Each row is a point on a landscape with many valleys, with its height.
From any point a ball rolls to the lowest of the 2 points nearest to it. It stops when none of these is lower. Distance is the straight distance between rows; heights are no part of it.
q34: [-12   7  28  18 -19  17  14   3  -2  22   7 -19 -27  -2 -13  30  30  37
  26 -24  16  -2  23 -16   2   4 -14  15 -13  18  18  25   7  -4   0   4
 -10  17   9  32   6  -4   2 -20]  h=2.55
q503: [  8 -18  24   7 -17  10  -9  14   1  -1  -6  10  -6   1 -11   8  -7   5
  -1   2  19  -7  -8 -20   5   2 -28  20   2  10 -14  14   7  24   4 -39
  15 -12 -17  16  26   5  12  -8]  h=2.47
q510: [ 10  10  19  51   3  -5  30  -2 -23  23   6  11   0   2  -8  10  11 -11
   1 -11  -9  18  10  15   9  11  -4   7   3 -10  15  54   9  11 -12  26
  -9   7   6   0 -15   1 -15  -2]  h=4.19
q616: [  6  -4 -39 -16  -1   3 -17  -4  -1 -34 -17  11  -9 -37  15 -12  -5  18
  -9  -4  20  -2  -9 -11   3 -13 -20  -4  -9   8  36  -2  12 -25  23  49
   8   6  -6  -7  -9  -7 -19  10]  h=5.42
q13: [-12 -22  30 -10  18   6  -1   3  -9  -6  11 -15   4  -6   0 -19  10 -22
 -12  -4   5   7   1  16   5 -12   2 -15  23  -5 -18  11   6 -17 -15 -12
  -3  -1  15 -26  -8  -2  20  -7]  h=2.95
q582: [ 12 -18   7   8  31  21  -1 -15 -17  15   8   3   6  15   6 -13   1 -12
  10  -1  11 -12  -5 -24   9 -13  15 -14 -12   6  11  -9  -7  -6  16  25
  -1   9  -6   0 -28 -18 -12 -25]  h=4.81
q354: [  0 -37 -29 -15  45   9   3 -20  -1  -5  -3 -23  20  10   8 -30 -15 -29
  -7  25   6 -13 -24  17  -7 -19  17  -5  19   5   4 -15  -4 -12 -11   1
   8  10   6  -4 -35  19   6 -10]  h=4.32
q255: [  9 -15  14  51   4  16  30  22  -8  18  21   8 -20  13   0   7  20 -43
   8   6  -9  -8  -5  12 -29 -10   1  20   8  13   6  13 -20  18  -2   0
  -2  26   1  18  -7  -8   1  13]  h=4.65
q304: [ 17 -27  15  30  -3  43  18  19 -15  18   9 -10  -3  12  -8  16  17 -18
  11   5   8 -13  10 -18  -6 -27   2  11 -12  23  -1   1 -34  24 -12   4
   0  30  -2   3  -6 -12   1   2]  h=4.44
q97: [-13   2   2  -3  30  24   9 -16   9   7 -10 -13  23  21  -9  10  -9   9
  -8  20  16 -19  -6  12  18  -9  18   1   9  -7   6 -13 -15   2 -14  11
 -17  21  10  -1 -17  19  17 -29]  h=4.02
q794: [ -2   3  23   9  18  -3  26 -38  17  19  -4  17 -12  27   7 -15   1  -1
  13 -22 -11  10   3 -14  21  16   3  -3  -2 -28 -12   2  -4   3  22   1
 -25   6 -18  25 -15  -2   5  -4]  h=4.01
q410: [ 14  18   2  11   6  -6   3  17  -9  15  33  16 -11  22  15   4  -6 -27
  12  -9 -27 -11   7 -36   1  -2  18   1 -24   1 -31 -38 -27  10  13 -27
   1  -4 -25  -4  -6 -41 -12  -8]  h=3.04
q751: [-12  39  17 -11   3  35  13  21 -15   0   0 -16  10  -1 -16  29   2  -1
 -11  19 -10  -8  13  16  16  -1  14   3   3  13 -24   6 -17   5  -9 -25
 -10   8   1 -17  38  -7  12  -6]  h=4.31
q821: [  9  -1 -10  12  36  24  -8 -12  -1 -13   0   6  -8  -3 -24   4 -20 -23
  -3  17  23 -20 -18  -1  32 -19  -7  32  -5   6   5  11  -1  22   8  19
   5  -5 -15  -5   7  -5   3 -16]  h=3.20
q744: [-14 -17   5 -11   0   9   3  -2  19  15 -32  -1  15   4  12  -6 -16  22
  -9   0  10  -6 -24  15 -30  14 -10   0   5 -14  10  -9  -8  12 -19 -28
  18   4  -4  17   9  45  39 -12]  h=3.90
q262: [ 13   6  19  41  -3 -13   8   5 -22  22  -6  10  26   6   5   6  15   8
  -3 -18 -10  13   5  15  36  -4   7  -3  -4 -31  28  42  -8  32 -22  44
   0  -1  11  -7 -19 -13 -20 -19]  h=4.48
q887: [-12 -16  -9  29  -2  -2  17 -17  -1   1 -18   6  23  -7  19 -14  16  15
  -2 -11   6  16 -15  15 -20 -12  17 -26 -14 -14  44  32 -19 -25  -4  34
   6  36  12  11 -25  17  -6 -15]  h=2.45
q339: [-13  29 -18 -28 -33 -11 -21  20  21 -11 -18 -20  17 -20   2  16  -9  46
  -3 -11   1  -3  17   5  30   7   1   9  -4  -2  25 -18   8   5  -4  37
  -7 -16   6 -12   2  -5  -4   9]  h=5.79
q487: [ 10   5  27  19 -36  22  10  22 -20  14   6   4 -23 -11 -24  15  21   8
  21   0   5   6  29 -25  29 -13 -17   7 -14  21  -3  24 -13  17  10  -7
   3   5 -11  -3  22 -23 -20   6]  h=1.72
q851: [  0  13  43   8 -18  19  20   2 -10  27   5   2 -41  -2 -10   5  28   3
  22 -21   6  13  21 -11  21   8 -20   0 -13  14 -12  21  14  -1  12  -8
  -8   4  -5  17  21  -6   0 -10]  h=2.16
q215: [ 23 -11  -9  15 -10  22  -5  11 -30  19  -3 -10  18  19  -9  28  -3   8
   8   1   6 -20  12 -19   8 -26  22  -4 -22  29  13 -18 -18  23 -16   8
   9   3  11  -3   4  -8 -11  -5]  h=4.20
q337: [ -3  16 -30  13   4 -28  12  -1   3 -15  28   5 -13 -14  18  -6  14 -21
  -3   6 -17  13   4   6 -30   2  11 -14  -5  -4  -1  -3   5 -26  24   4
  -8  33   1  -3 -12 -21 -16  24]  h=6.43
q312: [ -7 -10  56  17   5   3  -4  33 -27  15  -1   0   5 -13  18  -1  11 -15
 -18 -27   1  -3   5  12  14  -2   0   3  -7  -8   3  14 -14  12 -18 -14
   9  14 -14 -10  -2 -19  12 -21]  h=5.08
q20: [  4  14  -2 -19 -16 -21 -15   8   6   5   0  -2  20  -1   4  15  -2  20
  -2 -23 -18  -2  27   7   5   5  10   8 -17   7   6 -24   0  30 -28  24
 -17 -22   8  -4  -4 -10   5  11]  h=5.96
q785: [ -1  20 -12  -9  23   0  29 -39  -4  16   9   1 -30  32 -24 -11   4 -25
  25  30  -9   2 -10 -11   1   9  12   0   2   3 -28   3  20  -9  29 -14
 -12   3   0   7   5  21 -12   8]  h=4.95
q201: [  6   3 -14  15   6  20  -1  11 -28 -11   4  -1 -26 -21 -16   6  -5 -20
  11  17  19 -10 -16  12 -20 -11  -8   0  -4  21   5   8   4 -16  11  -2
  24  20   3   6   9   9  -9   1]  h=5.26
q202: [-19   7  -5  -1   0  21   9  -2  12  11 -19 -32  25  14 -16  26   6  37
  -9  11  10 -13   1  25   7   4  10  10   0  -9   3  15 -10   7 -25 -17
  -5  14  16  11  15  30  19 -22]  h=4.41
q109: [ -4  -4  22  -5   8   7   6   0  20  -7  16  -9  -6  -1   1  -3  17 -31
 -11  -5 -12   9  15  18 -15   0   9  19  26  -8  -8  -6  -8   7 -13   9
 -31  -3  11 -20 -15   1  41  20]  h=2.61
q291: [ -9  16 -22 -10  19  -4  10 -34   9 -12  -2  11 -15   0  -9  -9  -1 -11
   2  27   0  -3 -15 -12  14  -3  -2 -18  -7 -10 -12   2  17 -22  37   7
 -12  13 -15  -1  -7  -1 -17   9]  h=4.67
q267: [ 32   1 -25  10   3  -9 -21  45 -28  -9  -7  27  17 -14  17 -20 -25 -38
 -10   0  -1  -2 -21  15 -39  -8  -4 -24  -7  -4  11 -26  -8  -6 -18   1
  40  -6   2   0   8   8  -1  15]  h=4.04
q894: [-22  -4 -17 -33   3   5  -1   6  16 -25 -15 -34  24  -2 -20   5  -6  23
 -25  14   7 -15   4  33  15   3   0  26  24  15  -5   8 -12  -3 -31 -12
 -15 -11  11  -6  16  23  30  -6]  h=4.74
q688: [-23   8  28 -18 -28   1  -4  27  -6 -32  14  -4   8 -25  -8  27   7   0
 -25  18 -17  -6  24   4  14   2   7   5  20  19 -35  15 -15   0 -10 -36
   5   1   0 -29  21  -4  10  13]  h=4.55
q284: [ 11 -10   2  25  16  -8   4  12  -9  23  -4  11 -14  26   4 -15 -15 -30
  12   9   7  -9 -41   7 -22  16 -18  10  -9 -14 -11  13   3  17  13 -61
  24  -8  -6  18  20  20   2 -11]  h=5.27
q976: [ -6   7 -38  36  11 -19   4   4  -5   6   7   6  17  -2  29  -6   6   8
  -3   0  -9   4 -20  16 -23   2  19 -27 -22 -17  31  21 -15 -11  12  19
  14  29   6  15 -21   4 -30 -15]  h=3.19
q96: [  2  18 -28  -8  10  10   2  -9 -14   7 -37   2  38   9 -14  -7 -18  25
   0   6   1   8 -15  23  13   0   4 -45   1 -17  16   6   4 -17 -22  19
  15   0  21 -12   8  28 -15  -8]  h=5.94
q439: [ 23  -5 -18  -6  17 -11 -30  34 -26  -6   3   8  21  11  16 -18 -39 -33
   0  -2   0 -12 -21 -10  -7  -8   2 -13 -11   3 -10 -38 -16   8  -7 -21
  32 -17 -18  -7  -6  -3  -9 -14]  h=3.71
q512: [ -6  22  -9 -23 -30   7  -9  10  11 -14   0  12 -13  -5 -22  20 -12  22
  -2  15  -2  -9  20 -24 -10  22 -11  10   6  16 -28 -16   5   3  17 -21
 -11 -22 -11  -1  29  11   1  20]  h=2.93
q936: [ 15 -17 -21 -14   1   1 -14  24 -18  14  12 -15  41  36  -4   2 -20  14
  -4   0 -13 -10  11 -13   7 -22  28 -18 -11  19 -10 -44 -18  22 -39 -17
   6 -10  20  -4  -4  -3  -6 -12]  h=3.91
q593: [  2   4   9  10  -2 -47 -22  15 -20   6  15   1   0 -17  23 -14   2   2
   5 -29 -13  10  -4  20 -24  22  -6 -12 -14  -9   3   4  21  -5 -10 -20
  17 -13   3   1  -5 -15 -17   0]  h=6.21
q70: [ 16 -10 -15  24  16   7   7 -12 -16   8   9   7 -19   7   2  -8  -6 -13
  23   0  12  -8  -4 -17 -25 -10  -3 -10 -24   3  12   8   5 -12  18  11
  14  17  -2  25 -16  -6 -32  -2]  h=5.03
q847: [ -6  -1 -10  -2  -7 -46  -9   8 -14   4  28 -17  -5 -14  38 -10  17  -2
   4 -26  -8  23  11   4 -37  20  10 -10 -14   5  13 -14  16 -28  12  -6
  10  16   7   5 -13 -32 -32  10]  h=6.32
q118: [  9  -4   5 -35  -9   8 -18   1   5   2   0  12   9  17   2  -8 -21  -3
  -3 -18 -12  17  18 -30   0  -1   9 -32   3  -8 -19 -58  -7  10 -10 -14
  -2 -24  -3  -8 -13  -2  10   4]  h=3.39
q408: [ 15  12 -19   2  -8 -14 -16  -7 -24  -8  13  19  11 -10   6  10  -6  -4
   3  -5  -7  -6  16 -17  18 -18  14 -11 -14   5  16 -12  -7  -3   5  54
  13  -6  -1 -11 -23 -34 -47  -8]  h=5.01
q835: [ -2  -9  -6 -38  -9 -41 -26 -17  31   3   0 -14  -5   8   7 -25  -3  -3
 -11  -9 -17  21  19  15 -25  17  -6  15   8  -5 -18 -25  18  10 -23 -15
 -21 -58  11  -4  10   8  18  13]  h=2.39
q673: [  4  -8 -15 -29  39   2 -20   8 -12 -14  -3   3   9   2  -4 -26 -32 -35
  -9  17  14 -12 -22  13   4 -16  -4   6  13   3 -13 -21  -2  -3 -10 -19
  14 -14  -5 -13  -4  12  13  -5]  h=4.03
q967: [ 23  -4  15  14  13  27  -1  -4 -18  -5 -11  10 -24  -4 -26  -2  -3 -12
   1   4  26 -14 -15 -29  31  -6 -27  28  -8  12   1  18   9  19  19  -5
  15  -3 -27   7  26 -13  -3 -21]  h=2.90
q106: [ -3 -40  20   1 -10  12  10 -45  28 -11  -5   6  22  22 -16 -17   4  17
  -9   7 -10   5   8 -14  39  -5   4  -3  30 -17  -8  25   3  -3 -13   5
 -25 -24   7 -12  -9  20  17   4]  h=5.74
q885: [-24   8   8 -13  20   0  22 -60  52  14  -5 -18  -6  21 -23   1  22  25
   6  14   4   0   1   3  33  10  25  26   0   3  -8  13  11 -15  18   7
 -41  -3  12  12  -9  12  16  -4]  h=5.39
q443: [-26   1   4  17 -12 -19  11  12  38 -17  -6   8  12  -5  28   1   5   9
 -11   9 -14  14 -16  17 -18  24  -8 -11   3 -30  -6  17  -4  -9   6 -34
   3  27 -18   0   3  14  32  18]  h=3.58
q998: [ -9  -5  15  -6   5 -21 -17  -6  14 -12 -16  14  14  -2  15 -18 -12  30
 -16 -26  15  -7 -27  -7  29  15 -18 -14  -9 -23   1  -7   4   4   5 -14
   5 -24 -34   6 -10   4  15 -21]  h=3.22
q935: [  0  17   6  11 -13   2  22  -4  -4   7  11  -5 -29  -4 -18  21  14  -8
  16  -1 -11  10  30  10  -9  15  -8  32   7  11  -9  10   9  10  -4  23
 -26   2  18   8  15   0   2  23]  h=3.38
q350: [  5 -47 -20  25 -22   8  13 -45  14 -11  16   7  -1  13 -17  -9  -1  23
  17  18  -2  -9  -6 -37   9  -5 -13   1   7  -5   9  31   8  -1  12   4
   8  -2  10  15  -9  14 -16   6]  h=6.44
q55: [  4  14 -27   3 -17 -18  -5   0 -12 -25  12  11  -4 -36   5  13  11  17
   7  -7  -2  -1  18  -6   3 -11  -1  -6 -11  10  25  14  12 -11  21  52
   7   3   8   1  -5 -22 -42  18]  h=5.21
q854: [ -2   9 -31 -26 -12 -10 -12  14   7 -24  15  -9 -20 -41  25  10  13  -3
 -10   7   0   6  15   2 -32  -7  -9   8   7  30  13 -44   6 -31  21  29
  -3  11   0  -9  -7 -25  -4  28]  h=6.64
q2: [ -3 -42  12  43  -5   6  18 -12  11  -4 -10  20  18   3  24 -15  14  -3
  -5 -12   9   0 -20  -8 -14 -21   2 -17  -2 -16  19  32 -25   1   5  10
  16  22  -4  11 -40  11  12 -14]  h=3.10
q320: [ 11  20  14  19 -30 -11   1  16 -18   0  22  33 -13  -8  -5  11  10   3
   9  -4 -16   4  13 -34  16  -3  -6  -6 -11  -3 -25   5  -2   1  21  -2
   6   1 -15 -12  17 -30 -31  15]  h=2.22
q639: [ -1  10   9   3   3 -11  -7   0 -25   7 -23   8  22  14  -2 -11 -16  20
   2  -4  -3   2  -6   8  20   6   0 -26  -2 -23   4   6  -5   0 -16  -9
   2  -8  13  -4  16  16  -8 -23]  h=5.73
q689: [ -4  27 -10 -14   9  -8   2  20  21 -17  13   3 -18 -20  10   6   7 -20
  -4  15  -7  -3   2  -3 -22   7  -1  11   0   6 -11 -24   2 -16  27   8
 -12  21 -24  -8  -2 -23  13  25]  h=6.54
q112: [-12  23  13   1   1 -25   3  -9  31  -1  -2   6  11   5  13  -1   7  29
   2 -16   2   6  -1  -6  26  19  -4   1 -15 -26  -3  -5  -6  -2  23   2
 -14  12 -24   8  -6 -18   6 -12]  h=3.65
q164: [  2   2   3 -30   5  12 -16  -6   5  14   3 -19  18  35 -10  -4 -10   9
  -9   2 -11  -1  30 -14  -4  -6  29 -13   3  16 -25 -45  -4   5 -32 -14
 -16 -21  20  -9 -15  12   2  -5]  h=3.67
q300: [  3  29   3  -9 -10  -4  -7  23  -3  -3  27  19  -9   0   7  15  -2  -9
   2  -3 -23  -1  27 -36  -2 -13  27 -14 -19   8 -22 -50 -25  15   5  16
   6  -1 -17 -20 -11 -43 -12  15]  h=2.71
q500: [ -9  13 -23 -38  -6   1 -22  -4   4 -24 -21  -4  11 -16   4  -5  -6  33
  -2   2  12   5  -5  -8  31  -2  -4 -20   0   7  10  -8  13 -16   3  23
  -3   1  -4  -9   1   3  -6  -9]  h=5.61
q353: [ -6  18   3   7   1 -13  20 -34  15   5   9  41 -20   3  -5 -22  -4   2
  19   2 -18  -2  -1 -35  25   6   0  -9  -6 -16 -28  -1   0   3  49  18
 -11  11 -24  17 -11   0 -23  15]  h=4.34
q853: [  3 -32  -7   9  -1   3  -6  -4  -5   8 -10 -18  -6 -15   9  23   3  13
  11 -19  22 -16  -7  15 -27 -16  -1  25  -9  22  53   8   4   1 -15  46
  13  10  15  18 -19  -5  -6 -21]  h=5.86
q417: [-10  16  -4 -36  11  10 -17 -14   7  -9 -19  -4 -20 -25 -11  -4  -6  13
   1  -4  17   0 -11   2  17   9 -29  10  10   2   1   0  28 -16  17  10
  -8 -23 -13 -10   7   0   6  -5]  h=5.77
q134: [  3  23 -12 -30  -6  -3   2  -3  18  -6  10  17 -13   1  16  -2  -2   3
   3  -9 -18  22  21 -26  -7  -6  17 -19   6  -7 -19 -73  -4  -6  12  14
 -18  -2 -14 -12 -17 -25 -12  18]  h=3.05
q579: [  8  43   7  -5 -12  32   3  42 -37   6  -7  13  11  -3 -12  26  -1 -17
  -7  12 -20   6  16  12   6  -8  18 -30  -8  -2 -16 -21 -22   7 -20   1
  10  16  11 -23  29   2  -8  14]  h=3.99
q209: [ -2 -14  15 -25  13 -39 -29 -13  14   1  -7   2  -9  -6  16 -31 -16   1
 -13 -23   7  10  -8   8   2   8 -17   8   3 -10 -16 -12  17   2 -11 -17
   4 -52  -7  -2  -4   8  19  -9]  h=2.78
q342: [-12  17  16   3 -21  -1  16   2  14  -3  16 -17 -13 -15   8  18  23   6
  -6  -4 -21  19  23  30  -5  18   7   5  15  -8 -10  15   8  -7 -13  13
 -19   8  14  -8   5 -14  16  25]  h=3.01
q869: [ -7   5  27   0 -19  -7 -15  39 -15   8  -1  -9  16  -2  22   6   8   7
 -18 -28 -13  11  15  12  -8   8   4 -13 -10 -13 -10 -11 -15  15 -20 -32
  15   4   6  -5  13  -3  23  -5]  h=4.91
q322: [ -6   5  -6   3 -22  26  13  -7  26   0  10 -23 -15   9 -24  32   7  40
  15   3  13 -26  21 -25   9  -4  -6  34  -8  25  13   3   0  13  22   4
  -9  20   3  24  15  -3  -1  -3]  h=3.00
q519: [-10  12   2  13 -26 -35   4  17  13 -20   8  19  -7 -17  13   2  10  12
  -5   1  -7   5   5   9  -1  23 -25   6   5 -25 -13  16   5   5  23 -18
  -4  -7 -11  -5  21  -7   9  26]  h=3.11
q612: [-13  35   7 -29  20   0  25 -41  25  15  -1 -14 -24  23 -32   7  24   3
  10  18   1   6  -2   6   6  26  10  15   5  19 -27   5  11 -13  20 -30
 -26  12   4   8  10   9   5   2]  h=5.17
q568: [  1  12 -11  -4   5  -5   1  20  10   9 -28   3   1  -9  19  -6 -11   3
  -8 -13   3   7 -24  27 -44  22  -7  -5   2 -16   8 -18   7  -6  -7  -4
   5   3  -4  12  16  34  35  10]  h=4.29
q296: [ -3 -17 -14   9   5 -26   4 -31  -1  19  13 -25  -1  16   9  -5  14   9
  10 -14  -2   1  -3  14 -20  10   7   2  -8   2  11  16  24 -10  -4  10
  -6  -8  28  13 -25   2 -24 -10]  h=6.17
q252: [-17 -16  35 -16  13   5   3 -58  40  -7 -10 -16   4  27 -17  -7  18  17
  -5   4   4   6  -7   7  47  10   5  15  17 -18 -10  35  13 -15  -5 -16
 -24 -19   6   2  -8  13  16 -11]  h=5.58
q56: [  8  14 -48 -36  20 -20 -16  16  15 -10  13 -10  -7 -16  26 -10 -16 -19
 -14  -4  -8  20   7   7 -45  -3  11  -1   0  28   8 -60   6 -22   2  18
 -14   0  -1 -14  -5 -12  -5  29]  h=6.73
q831: [ 13  18   0  33 -21  -2  36 -12 -15   8  17  17 -18  -3 -27   8  13 -14
  19   9 -12  19  28  10  14   1   1  10  19  -8   3  53  17   6  -3  37
 -25   6  28  -6  13   4 -31  25]  h=3.81
q784: [  8 -27   8  -5 -17  37   6 -33  -7 -17  -4  15 -16 -16 -11 -26   0 -17
   8   6   7  12   1 -17  -5  -6 -22 -21  21  -6   4  15  12  -7   5  21
  -4 -15   3  -3   0  25  12  19]  h=6.01
q504: [ -7  11  -2 -19 -31  30  -2   1  18   0  -5  -9   3  19 -30  41  -1  41
  10  23   2 -12  21 -35  10   2  -6  21  -1  27 -12 -11  -7  22  12 -23
  -8  -7  -6  16  29   7   1   4]  h=3.35
q803: [  4 -38  -6   8   4 -12  -4 -44  -5   2  -2 -16  -6  14 -12 -12  -4   9
  14  -3  12  -5 -16  -2  12 -10  -8   8   3 -11  19  25  27   5  -7   5
   8 -21  19  16 -10  16  -6 -13]  h=6.31
q981: [ -1 -35  30  11  -2   8   0  -2   5  16 -38  -4  -9 -11 -10 -10  -9  15
   4  -8  36   3 -30  -8   5  -1 -29  28  10   2  15  17   7  19 -11 -36
  30 -11 -12  14  19  11  18 -30]  h=2.91
q628: [ -8  -4   7 -30  -6 -29 -13  -9  22 -12  15 -25 -28  -2   6 -15  12  -9
 -13   2  -7  14   9  13 -28  13 -11  22  14  15 -24  -1  24  -7   1 -39
 -21 -24   3  -7   3   6  23  18]  h=2.00
q204: [  9  38  10 -12  36  27   0  35 -30   0  -9  16  21   7  -3  -8 -11 -36
 -13   1  -9   7  -5  16  13  -9  26 -20  -2  -8 -23 -10 -12  -6 -14   4
  12  15   3 -28   3 -10 -10  -1]  h=3.66
q422: [  7 -18   6  -6  -8  27  19 -43  22  -5  -4  16   7  19 -11 -20   2 -14
   5   6 -20  17   5  -9  -2  -4  -3 -18  33 -20  -8   2  -6   0  -5  10
 -27  -6  11  -7 -11  29  28  31]  h=5.91
q355: [ -4   5 -32  -4   7  22  -1   2   1  -4 -12 -14 -31 -30   2  22  12   7
   9   7  32 -16 -13   9 -27   2 -13   1  -7  35  23  -6   5 -42  19  24
  17  24   4  13   6  -4  -4  -8]  h=5.47
q148: [ 21   5  -5  12  15  -5 -18  38 -23   2  17  10  -6  12   8  13 -16 -20
   0   2   4 -30 -12 -22   0  -8   5  18 -30   9 -13 -31 -16  16  -2 -23
  13  -8 -29   4   1 -28  -9  -9]  h=3.36
q711: [ 12   7  17  -7   8  10 -18  43 -25  12 -28  19  -6  -7  20 -14 -22 -34
  -5  -8   8  -1 -10  26 -38   4  -6 -12   6  -4  -6 -20  -2  -2 -19 -19
  21  -8   0  -8  18  15  22  15]  h=4.33
q146: [ 16   3   1  20  -4  -2  -8  -4 -38   6  -6  24  38  -5  -2   0   4  -2
   2  -4 -17   3  18 -10  33 -20  17 -26  -8 -12  33  17 -20  23 -11  46
   2  -6   7 -18 -22 -14 -28  -7]  h=4.76
q124: [ 14  19 -37 -25   6  -2 -15  11 -17  15  -7  -9  -9  -5   9 -11 -24 -15
   3 -11   4  23   1  13 -30  12  -3 -30   2   9   3 -45  18 -15 -10  10
   4 -15   6  -2  10  10  -7  14]  h=6.84
q36: [  5 -20  10  18  39 -14  14 -13  19  26  14  11 -11  32  13 -22  -6 -38
   5   9   0  -4 -30  -1 -26  12  -3  13   6 -17 -25   8  -3   4  20 -41
   0   1 -12  20 -15   7  17   4]  h=5.06
q911: [  0   5  37  11  -6  -4  -3  42  -5 -21   0   6  15 -24   5  22   8  -8
 -25 -11   6 -13   2   7  24  -4  -1  23 -10  -6  10  -6 -28  26 -11  13
  -7  22 -21 -10   8 -29  34 -13]  h=5.24
q790: [  2   6 -16  -7  44  27   6  -6   8 -10 -14 -17   0   0 -25  16  -4   2
   0  16  29 -32 -22   6  16 -11  -2  31  -8  14  23   1  -5  -1  -1  24
  -4  17  -7  12 -16  -8   4 -33]  h=3.60
q228: [ -2  -2   7   5  31  -1  -8  10 -30  -3   8   2  25  -1  -2 -17   1 -37
 -13   6  -1   3  -2  17  23 -22  21 -26  13 -10  -5  20  -6 -16 -14  14
   9   9   5 -32 -23 -17 -25 -13]  h=3.29
q660: [  4  -4   6  28   7 -17   0   7 -15   7 -19   7  18  12  -4  -6 -16   8
  -2  17   1  -1 -40  16   7   7  -4  -5  -9 -27   0  31   0   7  -9 -46
  24  -6  -5   2  16  25 -12 -24]  h=5.51
q153: [-22  11  15 -21 -32   0  -9  36   1 -14  21 -20  18 -12   4  21   0  12
 -28  -2 -27   0  29   5  12   2  19 -22  -9   6 -24 -16 -20  -2 -16 -41
  12  12   5 -12  11  -7   4   0]  h=4.72
q211: [ -3 -26 -26  10 -40 -21  -5 -17  34 -34  10   3   4   0 -22  10  -4  28
   3  34  -6 -13 -11 -28  17  -5 -17   6  22   2   4  33  11  -2  29 -21
   6  -7  -1   0   6  10 -11  15]  h=6.58
q824: [ 10   8  -1  -3 -25 -39 -23  20 -15  -6   5  -8  15 -13  20  10  -5  10
  -7 -22 -16  10  20  15 -13  12   2   0  -2 -11   9   2  14   6 -29   8
   4 -30  23  -3  12 -15 -21   9]  h=6.10
q793: [  7  -7  26  27  25   2  12  21  -3  27  32   1  -9  13  18 -17  11 -55
   4   0 -14  -1  -3   5 -27   9  12  18   9  -3 -13  -5 -12   4  10 -23
  -5  17 -12  13 -27 -12  13   3]  h=4.86
q467: [ 10 -27  -7  -5  34  25   2  -2  -9   9 -10  -2  10   5  23 -26  -8 -33
   4  -3   7  -6  -7   6 -26 -22  21 -36   7   4  10 -26  -5  -8  -3  16
  12  20   0   2 -22   8  11 -14]  h=4.57
q389: [  4  33  -7  -3 -42 -29  -5  16  -7 -15   2  35 -11 -17  -6  -8  -7  11
  11   0 -15  21  14  -7  10  16 -15 -10   2 -20 -13  -3  13  -1  18  -3
   9 -28  -4 -17  26  -9 -21  27]  h=2.69
q99: [-18  10 -30 -37 -29 -10 -24   6  34 -15   1 -14 -24 -17  -2   8   4  18
  -9   2   4   5  12   8 -27  22 -26  34  12  25  -3 -13  26  -8  11  -9
 -11 -23  -1  -3  22  10  10  28]  h=2.46
q344: [-18   6 -11   5 -14  -2   4 -24  26 -17   4 -11 -17  -3 -35  19  13  29
  13  29  11 -14  -8 -21  27  12 -18  30  13  16  -5  52  21 -16  26 -17
  -3   3  -2   7  20   5 -10   0]  h=6.72
q524: [ -9 -39  10  26 -11 -10  10   5  20 -12  -5  12  28   3  22  -7   5  13
 -12  -4 -11   2 -23   2  -5   1  -2 -20   5 -23   8  18 -31  10   1 -14
   0   7  -6  -1  -1  14  25   8]  h=3.55
q136: [  7 -41  34   8  -3  19  11 -13   1  38 -35   3  15  31   2 -11  -8  10
   2 -16  19   4 -24   5  -8  -8  -7  11  10 -14   7  -3  -7  29 -31 -39
   7 -21  -3  19  18  33  26 -24]  h=3.40
q179: [-20 -18 -25   0 -19  20   9 -12  21  -8 -15 -31 -11 -18  -1  23  10  24
   8   3  25 -18  -3  12 -26  -4  -7  13   3  22  40  23  -3 -12   3  31
   3  29  17  17   1  14  -1  -2]  h=5.68
q946: [ -1 -23 -16   4  21 -20  -1  -9 -23  11  -3 -45  16  -2  11   7   1  -1
  11  -6  22   2 -12  35 -20  -1  12  16   4  10  38  24  16  -8 -22  29
  11   4  37   8 -18  -5 -19 -21]  h=6.03
q324: [ -4 -26  -2 -30   6  13 -17 -31   4 -24  -3   2 -22 -12 -19 -20 -11 -14
 -12   9   1   9  -4  -9   7 -18 -20  -7  18  -2 -11   2  28 -13  13   5
  -2 -32  -8 -14  -4   8   6   9]  h=5.90

For each start below, name the point where the ball stops.
q803: q300
q106: q628
q36: q300
q911: q109
q312: q109
q70: q300
q55: q109

Call two points neighbours if one is among the 2 nearest of the other. Go from one point of each pair to the other, from neighbour to neighbour, staying as low as possible. Name the highest point that can't be avoided.
q500 and q503: q96
q487 and q628: q504
q887 and q487: q443
q503 and q300: q711
